Points on a hilly landscape, in no order, each with its height.
From any point a climber steps to the highest of the 2 points nearest to it. It stops when none of these is higher. Distance is the straight distance between rows; heights are no part of it.
<141>: [ -8 -46  51  -1 -13 -11  18   9  10   8 -38   9 -12 -35 -34  16 -10  18
  23  41 -14  12 -49  16 -22  12  -9   6  21  27   5  22  -1 -52 -25]  height 704
<206>: [-21  -2   9  -8 -26 -24 -30   7   7 -10 -19   5   7  16   8   5 -35  -5
 -33 -12  65  10  -6  24  23  33   1 -17 -44 -27  26 -15  -8  13  -4]  height 303
<175>: [  4  -5  -5  12 -19   4 -32  33  37  19 -10  29  10  28  22 -31  10 -43
 -21  -3  40 -21   2  11  32  44  -1  11  -8  -6  -5  10 -24   2 -20]  height 276
<447>: [-23   3 -20  25 -11  -2  15   6  19 -19   3  13  27  19  12  29 -23 -43
 -45  21  26 -28  19  -6  24  40 -24  10   5 -10 -11 -15 -44  29  28]  height 47
<722>: [-22 -23  49 -29   7  -7  70 -23 -40  18 -12 -23 -10  -2 -35  28   7  10
   4 -12 -37  27   4  -8 -17 -22   0  17 -19  -1  24  -6 -26 -28   4]  height 549
<154>: [  4  -5  41  16   7 -28 -21  -2 -14  35  25   2  -4  14 -24  -5  -4  29
  46  -2  -9   9 -17 -20 -12 -15  15 -48 -18  -1  -1 -17  31  -3 -17]  height 426
<625>: [-11   9 -30 -17   4   8 -35 -11   7 -10  42  10  29 -22 -44   9 -25  28
 -15  -9  12   2  -4 -12  -7 -23 -10  15   5  28  -9  37  28   2   9]  height 640
<1031>: [ 15   6   5  -9 -10   4 -38  22  27  31   0  22 -13  22  12 -39  10 -32
   5 -21  23   5  -1  13  16  18  31 -23 -20   0 -20  16 -14   8 -36]  height 267
<946>: [-31  17 -18  15 -19 -28  16   7  27  -6 -10  -3  41  17   2   4   4  -3
 -36  12  51 -21   3   9  37  33 -28 -10 -17 -13  -1 -30 -40  13  52]  height 41
<503>: [ 38 -22 -24  42  -3  42  -5  -5 -29 -14   1   3   8  17  23 -12  10   8
  27  -8  -9 -45  40  -8 -23  12   2  38  37 -20  44  17  26  17 -20]  height 552
<955>: [ -4 -15  15 -34   8 -32   1  16 -41   6 -24  -7 -21  26  54  -2 -20   1
  11 -21 -36  12 -20   7  23  21  52  -9 -30 -30   2  -5   0  13   0]  height 238
<795>: [  1  -7  26 -13  13 -16  39 -10  -2  -6  -3   1 -11 -12 -21  37  10  -1
  -8  26  -2  38 -60  -2 -12  17 -37   4  29  -2  24 -32  -4 -26  44]  height 498
<967>: [-30 -29  39   0 -31   1   6  17   6  13 -20   9  -6 -26 -39  21 -34  14
  -6  17  -9   4 -35  11  -7  -7   7 -10 -20   0  -9  24   4 -24 -40]  height 654
<872>: [ -3  -7  40 -33  -1 -23  35 -11 -17  -5 -13   4  -6  -8 -18  11   3  12
  -6   4  14  56 -54  10  -7   0  -4 -13   0  -5  39 -30  22 -27  44]  height 476
<1328>: [-22   9   1 -15 -17   5   3  16  17  -4  14  13 -14 -63  17  17 -36  19
 -29  -1 -26 -12 -13 -30  -8   3   6  13 -32  18 -15  34   7  23  -1]  height 569
<830>: [ 17  18   2   9  15 -10  19 -16 -22  -8  -8 -40  -4  10 -33   4  -5  29
  18 -20  19  14  23  24   2 -30   8 -35 -18  -7   1 -36   5   1   3]  height 572
<1117>: [-16  16 -15  28  15  10  -5  -2  29 -24  12 -12 -12 -12   2  25   8 -17
   8  40  -1  14  40   0 -24 -32 -31  -7  23  16 -26   5 -20   1  19]  height 372
<558>: [ 32 -29  -3  36  18  31 -24 -26   6 -11  -1  12  15  25 -31 -23  22 -22
  34  10  15  -2   8   4 -29  13 -25  23  59  16   3  -9  -2 -18 -16]  height 520
<1085>: [  0  14  15   1 -19 -29   5  15  22   1  15 -22   3  16 -12  -8  21 -11
  -1  -5  28 -12   9  26  20  35  22 -68  -6 -29 -18 -26 -10  23  50]  height 626
<719>: [-30 -11  28  22 -11   8  -9   2   6   5   7  -8  -2  11 -19   0  44  35
  17  -9 -39 -43   8   7   3 -65  46  22 -18 -13  10  24  -2 -33 -57]  height 165
<1207>: [ -2  20   4  17  -2  -7   9  21  19  -2  12 -49 -22   8  28  30  18  -6
  -2   2  -5  14   6  15   2 -47  36 -39 -45 -21  -3 -17 -16  15  15]  height 135
<178>: [-10 -41  17 -14 -13  33  12  12  13 -44 -24  -2 -31   4  32   9  34 -10
  -4  11 -67 -21 -27  10  12  12  36  19  29 -11 -28   3   2  -5  10]  height 74
<1408>: [-23 -11   7 -22   0  21   8   9  11 -10  -5  -4 -30 -18  15  12  54  17
  -6  13 -69 -20 -14   0  -5 -17   2  20  25  -2 -14  17  12  -8  12]  height 79
<1162>: [ 11 -21  30 -10 -39 -19 -16   5  15  18   1 -18   6  13 -32  14   8  -3
  22  -1  50  11 -36  36 -21  74  12 -23   7 -13   2   1 -17  18  13]  height 674
<213>: [  6   6 -16 -12  19   3   7   9  21 -24 -38 -33  -5  -7  40  -6  24 -25
  -9  -7   4  16  36   4  11  16 -14 -10  18  12 -26  -4  -6  24  19]  height 582
<797>: [  5   2 -14   5 -16   1  20  -6 -31  22   2  -2  35 -35  10  -8 -36  25
 -21 -26  -1  -2 -11 -22 -16  12  -3  20 -35  15  31  40   1   0 -44]  height 515
<645>: [ -9  12  12   4  30   6  -5 -13   8 -42  23  -7 -17 -18 -35  18   4  24
 -16  -4  19  25  24 -17 -27 -30 -38 -15  21  10  25  16  57   5  26]  height 387
<444>: [  6  -2  17  -1   6 -32  -2 -16   3  17 -21  14   7  30  -8 -26  -6  -8
  16  27  32  30  -6  16  17   3 -30 -36  -4 -18   1 -70  15 -29  13]  height 429
<1386>: [ -5 -12 -12 -33 -30  -4  -9  -4 -25  23  -5  50   0 -11  38 -29 -28   0
 -18  10 -13 -12 -30 -28  17  47 -20   1   5  -4   6  -6  33  -4 -15]  height 371
<1099>: [ -4  -5 -25 -32  -2 -28  -9   5 -18  -5 -53  18   4  24  49 -24 -43  -8
  -6  -9  12  -1 -17  34  22  44  10  21 -10 -17  -1  -9 -23   4 -31]  height 648
<563>: [ 13 -21  14  37  19  13 -20 -13  21  -3 -15 -17   3  29 -16   3  31 -27
  49  31   8  26   7  31 -26 -13  -9 -10  34  12 -23 -22 -27 -13 -14]  height 489
<834>: [  5  41 -35 -15  22  -3  27 -23 -31 -10  26 -16  -2 -12 -14 -11   5  26
 -16 -30  -8 -10  35  -4   7 -17 -11 -12  11   6  -4  24  -4   3   5]  height 104
<417>: [ 21 -14 -18  14  15  -2  19  -7 -29  -5 -42   3   2  29  26 -11 -34  -8
   6  -9  -8 -25   8  28   7  36  27  32   0  -4 -13 -23 -42  17 -29]  height 609
<1373>: [  3  -7  -2   0  11  19   5   2   8 -27 -24 -29  -5   1  37  22  15 -20
  -1 -10  -2  19  -8  10 -12  36   0  19  31  11 -13   5 -36  36   0]  height 557
<363>: [ 24  -8  17 -20  21   4  38  -9 -10  39 -16   1 -21  37 -27 -17  35 -18
   9  -8 -16  28  -1  25  -3 -29  -6  -7  -5 -18  -5 -23 -31 -37  -9]  height 632
<412>: [ 16   1  -5  47 -19   9 -11  11   7  29  -4 -11   6 -12  14 -12  12  27
  22   5  -2 -33 -34  14 -30  31   1   4   0  -1   0 -28 -18   6 -32]  height 776
<752>: [ -1   4   4  32  -2   7   4   9 -19  -4  19  -2  -7  10 -21  26 -22   1
 -19  -5  -1 -29  11  14  13  23  16 -17  -5 -23 -17 -15 -20  26  -7]  height 56
<686>: [ 23  17 -30   4  10 -13   8   5 -15  21 -18   6  10  13  45 -29 -19 -39
 -14   2  14  -3  13  -9  47 -16  -4  16  -6 -15   7 -27   8   3  -2]  height 754
<617>: [ -7   6  -6  14  -8   8 -13 -13  -6  21  35  34  31   1 -28 -31  -5  15
  16   0  -4  -1 -25  -2 -13   7  22  -1   4  35 -17  36 -39 -29 -31]  height 645
<620>: [ -5  -1 -53 -20  14  27 -21  -5  -7 -32  10  21  -4  -4  53   2  13 -16
   1  -5 -35  -7  24 -19   4 -29  22  62  20  14  -6  30 -12  19  27]  height 249
<405>: [ -5 -28  30 -11  11  16  42 -27 -27  25 -21   7  -9  15 -29  -5  23  -4
  27  -1 -34  24   0  -2 -28 -20  -6  38   6  23  17  -5 -38 -39 -18]  height 587
<947>: [  9  11 -52  15   1  19  -2 -10 -21 -17   0 -16  22 -27  43   4 -19  -4
   1  15  -1   2  20 -21  -5  -6 -21  10  28  11   0 -19  18  28  13]  height 649
<641>: [  4   6  26   5  18   6  13  -2 -14 -45  10 -24 -13 -20 -27  43   2  30
 -17 -15  27  25 -10 -13 -10   8  -7   3   5   6  57 -13  27  25  41]  height 363
<760>: [-24   9   1 -25  10  -5  26  -9   6   5   9  -2 -22 -36  10  -9  39  20
   6   7 -69  -7  14 -23 -20 -21 -19 -12  14  15 -29  22  17 -14   9]  height 86
<938>: [ 13  -7   7 -48  -6   5  -8  14   7  14 -37  12 -22   3  26 -40  -2 -21
   7 -29  -3  20  -2  17  16  19  25 -33  -8   5 -31  18  -3   5 -37]  height 259
<395>: [  0  27 -16 -23  12   8  36  -2 -15  -5  12   2 -12 -13  -9 -25  -7 -10
 -35 -36 -32 -13  45 -23  22 -18   9 -12 -14  14 -23  50  -5  -7 -22]  height 112
<352>: [-15  21  -8  25   2  -1   2   7  46 -10  20 -10  14 -25  -2  13   1 -17
 -11  23  29  21   6  -1 -30  31 -39 -12  10  26 -18   2 -38  16  30]  height 353
<536>: [-11  43 -33 -20   0 -10  26  -6   9   7  29  13  16  -5   3  14 -13   3
 -21  -2 -24  -4  12 -36  11 -76  -7  11 -44   8 -16  12   2 -35  -7]  height 463
<630>: [-14  21  12  -2  -3 -20  10   5  47 -10  24   5  -5 -30  -6  10  15   3
 -16  20  30  17 -27  -5 -28  59 -31 -22   3  17  11  -4 -18  14  55]  height 344
<784>: [ -8  24  -7   3  -8 -29 -10  -9  18  17  -5  21   7  -6  25 -35  -7  -3
   6  27  43  33 -12  -3  -5  31 -50 -40   9   9   4 -38   2 -17   7]  height 405
<848>: [ -6  13 -16  -8  33 -16  -8  25  -8 -24   0 -18  -7  25  15  25   3 -14
 -31 -18 -13 -18  14   6  42 -18  21  15 -22 -43  -2 -17  16  12  37]  height 219
<824>: [  8 -13  24 -33   2   7  26  12   7  19 -14  15 -22  39  -5  -5  25 -57
 -13  -4  -6  25  -4  34   9  16  10 -15   5 -32 -11 -14 -40 -12   7]  height 600
<434>: [ 34  23 -37  -4  37  21  20 -25 -45  11   7  -2 -12  35  16 -11  30  -9
  11 -17  -8   2  55  -6  -7 -42  -7  35  34  -6  33  20 -11   9 -11]  height 275
<989>: [  6   8  -5  44 -11  13 -21  17  24  36  10  18   7  -8  31 -13   4  -8
  18  26   9  -2 -33  -8 -28   7 -16   0   1   8  -1 -13 -10  -4 -29]  height 746
<195>: [ 11  -4  48  13 -23 -15   2   7 -16  28  12  11 -35   1  -2  21 -27  18
  10  -4  29   6 -39 -18 -17  50  17 -13 -34 -20  49 -29  -7  20   1]  height 452
<710>: [ -4 -33  27  -9 -25  16   4  27  18 -23  -9  15 -33 -13  23  13   0 -12
 -18   4 -37 -30 -28   1  13  59  15  -1  11 -13 -27   6  22  13   1]  height 69
<72>: [ 26  20 -61  15  11   3  14  -2 -42  -1 -10 -22  24 -10  54  -1 -26   0
  -1   4 -20 -20  29 -13  24 -33  -3  20   8 -16  24  -7  21  13  -2]  height 693
<1060>: [-11  11 -25 -40 -21 -17 -25  11  16  10  -2  34   2 -18  51 -30 -33  -4
 -25   0  17   4 -11 -14  12  17 -21  -5 -25  -2   5  -8  31  10  -1]  height 385
<431>: [ -4  -7 -16  14   0   5 -28 -16 -12 -21  18 -21  38  -3 -11  45 -11  12
   2  -2  32  -5 -23  -4   6  29 -11  43  30   2  14 -16   5  25  20]  height 775
<874>: [ -7  26 -45  -1  22   5 -14 -27  20 -11  13  10 -22   0  25  15  41 -10
  12  45 -37  11  51   7  -9 -60 -11  23  29  15 -24   0 -24   0  29]  height 399
<1242>: [ 31 -16 -11  23  -9  12  -6   0 -20  21 -34  10  12  16  14 -17 -29 -26
  -3  13  10 -13   8  -2  23  -8 -14  20  -1 -20   3 -46  31  -4 -29]  height 701
<166>: [  1 -10  19  13  -9  10  12   0 -35 -18  10   3 -10 -18 -38  21 -45  16
 -27 -18   1 -20   1   0  -2  60  13   1  -9  -2  -5  29 -17  31 -16]  height 61
<699>: [  8  18 -39 -14  12 -35  -1  10 -18  -8 -36  17  13  19  46 -34 -56 -36
 -25  -7  38  12  20  13  42  24   3  21 -14 -15  12   1  -9   7 -12]  height 697
<549>: [ -4   6  24  -3  -2 -12  40 -11 -21  36   5 -11   7 -34  -1   5  -9  33
  -7 -18   1  21 -30 -41 -24  -3 -20  26 -35  19  48   7  -1 -21 -30]  height 490
<835>: [  2  41 -33 -17   0 -23  15 -13  28   4  26  38  23 -25   9 -16 -40   4
 -16  11   8  20  -3 -37 -11 -55 -24 -13 -51  25  -7  11  26 -34   6]  height 428
<1325>: [ 25  18 -26  28  18  17   9 -39 -29   6  -7  -8  -2   8 -12 -24  -1  -1
  40  26  -4  14  52   2  -1 -52  -5 -10  39  35 -13  11 -16 -11 -37]  height 338
<778>: [-10  -4  23  -5  37 -13 -26  -1  31 -36  10  -3  16   3 -43  -4   9  -6
   0   0  42  39  17  -1  -8 -13 -29 -36   6  16   2   2  46  -9  46]  height 416
<963>: [ -5  -9  13  45 -18  27  25  15   1   0   2   3   1 -25 -17 -23  11  24
  -7  11 -47 -63   4   0 -27   6 -14   2  26  -4   1  16  14 -28 -29]  height 653
<1087>: [-16  23 -13  -8 -14 -33  -1  -9  37  -4 -32   8  21   5  25 -34  -1 -20
   1  31  51  32  25 -19  33   6 -44 -28  -3  29 -12 -34  -1   1  45]  height 380
<643>: [ 17  -9   4  47 -17  11  17 -17 -43  36  10  -8   6   0  12 -16  -7  25
  34   6 -28 -44   0 -22 -23  16   6  11  -1   6  17 -30 -18  14 -33]  height 741
<678>: [ 34  30 -34   5  28 -12  -6 -24   9  17   4  -8  14  -6  -3 -40   3 -22
  31   9  21  19  34 -10  11 -35 -21 -15  25  33 -19   4  18 -18  -6]  height 365
<172>: [ -3   5  20  -1  31 -19 -45   1  17  10  39  16  -9  13  -4 -10   7  -3
  39  10 -12  21  -4 -29  -4 -42   7 -39 -14  13 -22  -6  37 -14  10]  height 408
<1295>: [ 19 -15 -10   0  17  31 -10 -12  -3  12  10  39  17  16 -16 -33  24 -30
   6   8  -6  16 -27  -6 -18  21 -23  29  47  16  -1  -1  -2 -27  -8]  height 547
<238>: [ 19 -10 -47  24 -13  53   0  26  11   4  26  38  30 -10  -2  -5   6 -29
 -19  14 -19 -35   6 -10   2  -1 -10  31  24 -16  28  35  14 -14   4]  height 510
<681>: [-14   2 -29 -29  -8  -5 -35  -5  23 -30  -9  -4  16 -39 -17   4 -32  18
  -4  -9   2  -4  24   1   2 -15   0  -2  -6  18 -48   4  33  26  20]  height 580
<289>: [-24  -8  23  45 -15  -1  18 -17 -30   4   5 -18  -4 -25  -8  15  14  52
  30  13 -42 -41   5 -13 -29  -6   3  18  23   5  23   5  -4  -8 -32]  height 696
<689>: [-24  16   5  -5  -5 -15  21  -7  26 -39 -28  -4  14  26  29 -22  28 -26
  -4  10  35  30  38 -23  41   2  -8 -30 -17  34   1 -31 -19  27  75]  height 354
<1140>: [-20  27 -32 -17  10  -5 -32 -18  12  -3  46  25 -12  15  -3  18  24   0
  20  14 -33   7  27 -10   5 -79  16  23  -3  11 -25  11 -18  -6  23]  height 431
<556>: [  2 -23  13  -3  -8 -11 -10 -12  13 -17 -13 -48  30   7 -33  36  16  10
   9 -12  57  15 -24  18  -5  53 -15  12  23  -1  12 -17  -5  20  42]  height 715
<1115>: [-14   2  31  -6 -23 -28   1  22  43 -13   3 -17   3 -18  -4  19  15   8
 -21  10  64  31 -36  10  -6  40  -5 -31 -17   4  45  -3  11  11  46]  height 332
<406>: [-10  -2  -4  30 -18 -12 -30  37  27   7 -24  -7  14   9  16  -1 -24 -27
 -29  -3  62 -12  23  10  25  28 -14  -4 -39 -18  -1   3  -7  21 -21]  height 288
<224>: [-21   5 -22  12 -14  19 -29   8  11 -40   8  -4  -9 -28 -16  30 -24  12
 -16   8 -10 -36  50  12   4 -26   5   6   7  -3 -46  14  18  29  10]  height 539
<1202>: [-19   8  22 -16 -21 -29 -10  17  24  -3   6  10   0   1   2   7  -4   5
 -22  -7  53  23 -33  15   4   9   5 -33 -50 -18  46 -21  18  -2  16]  height 319
<77>: [-10 -16  29 -18 -13  -8  -1  16   9 -37   4 -42  -5 -18 -49  35 -13  15
 -13 -11  12   1  -5  29  -8   6  17 -40   8 -20  -6  13  40  19  35]  height 570
<1208>: [ -7  -6  43 -18  -6 -26   6  20  34  -7  19   5 -12 -12 -26   0 -12  17
 -17  -4  15  14 -32   7 -10 -12   3 -66 -46 -14  23  -4  59 -15  15]  height 304
<127>: [  7 -17  30 -15  -1 -18   5  -8 -21  14 -25  -4  -8  23  10   4   5  -4
  12  10  -2  31 -29   6   7   5 -10 -13  -2 -30  13 -70  31  -9  24]  height 451
<74>: [ 35   5 -45  27   6  36  -1  17  -8 -12  22  13  10   5  24  -7  16 -35
  -4   4 -14 -49  50 -11  11   4  -8  15  42 -17  27  28  24  19   4]  height 530
<1216>: [ -3 -20   8 -30  -3   9  10  20  12 -20 -30 -17 -16 -19  31  46  -2 -17
 -13   0   4  36 -41   6  -3  24   9  33  21   4   2  12 -17  20  21]  height 537
<933>: [  7 -16  65  12 -21 -24   3   2 -19  29  13  -9 -32  -5 -16  13 -13  23
  41   4  -3  15 -36 -21 -25   7  20 -37 -25 -10  27 -21  17   3   2]  height 440
<1402>: [ -7 -26  31 -10   3 -29 -43   6  41   3   6  -5  33  28 -36  -5  31 -19
  17   7  48  36 -19   8  -2  25 -22 -24   5   0  -3   0  20 -15  43]  height 444
<744>: [  5   2  23 -13 -32 -25   2  -6  -8  23  14  -8   1  16 -31  -7  -7   1
  23  -5  31  15 -23  40 -13  35  21 -59  -5 -31  -8 -14 -29   2  16]  height 650
<452>: [ -2 -18  -4  35  -7  14  16   1  -7 -14  14  14   1  27  -4  42 -24 -34
 -23  14   1 -45  -4  14  19  42   8  14  11 -22  -8 -27 -48  29  -6]  height 52
<695>: [ -9 -22  35  10  -2  14   4  11  -7  -2 -12 -34 -21  -2  -8  20  27  32
  21 -37 -26 -33  -2  11 -23 -23  45  31 -31 -12  23  39 -14  -1 -43]  height 152
<738>: [  0 -21   4  13  -2  35  42 -29 -22  18 -15  17  13  18 -18 -32  18   2
  13   2 -35 -23  16   0 -20 -30   2  46   7  10  22  -7 -45 -54 -35]  height 548
<140>: [ -1  26 -11 -37   0 -10  19  10  30  -1   8  12 -27 -27  -6 -12  -7  -3
 -18 -17 -20   4  24  -5  11 -21  17 -33 -33  10 -51  22  -9   4   7]  height 120
<181>: [ 10  11   6   1   6 -20   8   1  -3 -16  -4 -53   1   5 -34   4  19  24
   6 -12   8 -12  18  37  13  -4  13 -53   0 -28 -16 -31  24  12  36]  height 597
<1158>: [  2  46 -10  -4 -11 -15  17  23  36  10   3  -7 -22  -5  26   3  -7 -13
 -14  -5  18   8  13   7  25 -34  25 -47 -58  -3 -26  -3 -24   7 -12]  height 127
<849>: [  0 -11 -27  -1  -1  21 -44 -19 -22 -27  26   7  35  12 -32  20 -12   0
  -1 -14  23  -5   8  -7   6   5  -3  44  38   9   2  16  18   9  13]  height 712
<971>: [-22  25   6 -18  22   4  -6  -4  13 -11  45   0 -28  19  -9  45  28   5
  -6  -9  -9  33   5 -15  -7 -75  11  14 -20  -3   5  30   0 -15  14]  height 471
<730>: [  5 -12  31 -15 -13   8   9  19   4  -3  -5  11 -26 -30 -16   0 -15  -1
 -43  -9   0  -3 -18   1  -7  69 -10 -17  -1  -6  -4  22  18  15  -6]  height 65
<904>: [ 30 -20   4   0   5   0  11  -6 -24  11 -46   1  -8  17   5 -24 -48  -7
  -3 -15  41   1  26  10   0  38 -17   8 -36 -17  15 -44  13  10 -17]  height 663
<1160>: [ -4  -9  -9  21 -12  17  -2   2   6  -7  18  28  18 -40 -30 -19  -9  12
  -3  31 -27 -36  -5 -12 -26  11 -26  -6  32  19 -22  27  29 -22  -9]  height 621
<1231>: [-29 -23  32  -6 -25   0 -21  15   0  -8  12 -17   0 -23 -45  36 -33  29
   2  -5 -10 -13 -13   6   4 -13  30 -20 -14   4  -7  35  29   8 -11]  height 610
<1264>: [  3 -36  34 -39 -11   1  -8   0 -29  14 -37   7 -13  18   1 -11 -20   3
  14 -27  -4  19 -24   9   3  18  27   3 -15  -8   3   4   9   2 -25]  height 248
<397>: [ 15 -15  15   1  19 -11 -29  11  31  12  -7  -9  12  33 -37  -9  39 -32
  27   3  19  21   0  26  -4   8 -12 -23  26  -8 -27  -9   3 -18  13]  height 464
<1074>: [-23  38 -10 -24  15 -20  18 -16   5   2  34 -18  -9 -16  -8   8  38  52
   5 -25 -29 -11  22 -15 -24 -36 -10 -17   2   8  -7  43  16  -8 -11]  height 94
<770>: [-33 -15  16  11 -22  23 -26   4  -1 -32   0 -16 -14 -14 -21  32  -9  32
  10   8 -28 -25  19  14  -5 -26  35 -12   7   1 -25  28   9  19 -18]  height 571
<221>: [ -4 -16  11  16  -4  21 -30  -5  -4   8   3  10   7  25  -9 -21  17   7
  19 -12 -25 -28   7 -14  22 -59  41  15 -14  -1  -3  13  19 -25 -56]  height 179
<965>: [ 20  15 -21  20  10   7   2  -2   0 -18 -14 -29   9 -11   5 -15  -5 -14
 -18 -11  25 -11  45  -6  12  27 -32 -16  26   1  -8 -14  15  29  10]  height 612
<422>: [ 12   7 -42 -18  33  31  15 -16 -29 -12   0  10  -2  16  43 -12  22 -29
  -8  -1 -39   0  21 -11  -1 -21   8  44  49  16   2  19 -33   5   6]  height 261
<1138>: [ 25  32 -32   1  38   1 -13 -33 -31   9   3 -20 -22  41  10  -4  41  -5
  18  -9   3  -2  51  18  31 -42  13  25  32  -1   1   5 -11  19  -4]  height 291
<966>: [-22   8  12 -12   8   0  30  -4 -17   3  13  -6 -13   8 -12  28   9   2
 -17 -12 -25  31  -9 -18   2 -58   3   5 -33  -3   9   1 -12 -27  -9]  height 508
<1215>: [ 24 -18 -17  22   9  36   2  -5 -27 -28 -30  -3   3  10  21 -21 -12   0
  12 -17 -17 -35  17   9  -7  16  15  36  22   1   6   4 -11  10 -28]  height 579
<717>: [  0  13  14  14   6   7   8  28  -2  -2   5 -48 -27  -2  22  44  18  13
  -6 -19 -16  -5  -7  22 -13 -24  25  -2 -33 -26  11  15 -21  19 -11]  height 142
<983>: [ 16  -1  16   1 -15  -9  -1 -16 -25  46  -8  10  -5 -16  12  -2 -21  34
   9   1  32  19 -54 -18 -29  34 -24  19 -24   5  51 -22  -6  -2 -20]  height 469
<535>: [-32   3   0   0 -15   2  13  12 -15   0  19   0   7 -46   4  20 -17  31
 -25 -14 -26 -27 -15 -33  -2   5  23  33 -17  17  18  57 -13   2 -29]  height 544
<613>: [ 12 -21   3   1  18  12 -41  11 -26   3 -20 -15  -5  38  13   2  15   9
  21 -27 -16 -14  -6   8  17 -44  36  38 -21 -23   7 -13  21  -3 -29]  height 195
<225>: [ 15  14 -24   0  23  -3 -42   0  34   8  24  10   5  -6  16 -22  10 -17
  25   4   3  12  21 -32 -12 -46 -22  -1   8  22 -11   5  50   1  11]  height 388
<442>: [ 15  27 -28  24  13  10 -13 -29 -20   5  -3 -27 -24  20   8   3  21  17
  33  13 -13  -4  48  21  19 -67  22  -1  11  13 -10   0 -22   9 -35]  height 313
<407>: [ 22 -16 -25  -2 -23  26 -11   8 -17  20  -7  34  36 -14  37 -50 -15   1
   1  -5 -21 -37 -18 -16   7  29   8  16  12  -1   9  10  34  -9 -26]  height 358
<518>: [ -1  14 -10 -32  21 -35  18  17 -23  -5 -21  -8 -14   9  35 -10 -22   5
 -23 -23 -27 -12   3  17  44   2  35 -22 -31 -34 -21  -9   6  12  13]  height 230
<865>: [ 10  20 -45 -23 -23  -9 -12  -4  19  32  20  35  30 -28  29 -38 -42  -1
  -3   6   1   6  -7 -43  -4 -19  -9  -7 -34  29  -6  23  32  -4 -22]  height 404
<591>: [ -8   5 -10  -7  -3 -36  -4  -5   2   4 -27 -12  32  49  16  -8   8 -16
  -3   1  46  -1  10  12  61  33 -10  -1  -3 -19  -3 -40 -26  14  34]  height 33
<1346>: [ -4   3 -23   3 -22  20   1  12  16  -3  31  29  -3 -54   3 -10 -25   5
 -18  11 -34 -29  15 -33 -21  19  -6   2   0  15 -26  28  22  20   9]  height 593
<747>: [ -3 -12  22  36   3   4 -14  13  14  19   4  16  -2 -31   1   5   0  13
  25  44  -8  12 -54  -9 -37  -5 -17  15  18  32   6  10  -5 -30 -26]  height 707
<1306>: [ 19 -15  11   3  17  16  28 -16 -35   6 -28 -16 -13   2 -32  -1 -23  18
  -1 -24   7   9  23   1 -18  -5 -23   9 -15  -5  11 -21   2  -5  -7]  height 617
<1338>: [  1  -4 -20  -3  26   9 -25  20 -12   0   6  -7   0  22   6  11  17  -7
 -21 -20 -12 -23 -11   4  20 -24   5  46  -2 -27   9  -7  18   1   1]  height 208
<13>: [-15 -13  23  22  -3  18   4 -34 -12   4  10  20  21  18 -33 -40  17  14
  30   6 -32 -26  -2   8  -1  -9  35   8  26  21 -16   0 -53 -43 -23]  height 596
<1360>: [  1  -6  11 -28   5  15  12  -3   9  15   6  50  -4  25 -29  -6  13 -39
 -25   5  -7  15 -24  12   1  38 -15   6  32  -2 -20  -7 -35 -24   8]  height 575
<729>: [ 10 -13  20 -26  10   9  27   5  17  -9   6 -14 -25 -13  -2  43  42 -15
   1  14 -13  21 -51  -3 -13  24 -16  28  49  -4  14  -1 -13   3  42]  height 516
<297>: [-13  -5  -3   2  16  -5 -44  -3  13   5  36  18  28  -8 -50  -2   2  28
  24   5   6   3 -34  12 -20 -17  11   6   2  33 -17  48  -9 -31 -13]  height 602

For each start below, name the point where the climber stops.
<784> -> <686>
<442> -> <412>
<645> -> <363>

Call two points neighbours if one is among the 2 nearest of the other. Go from one point of each pair to the other, from neighbour to neighbour, staying as high as possible. Name the lowest point that can't be avoided.
<412>, <617> -> <77>
<363>, <686> -> <738>
<431>, <617> -> <297>
<431>, <686> -> <830>
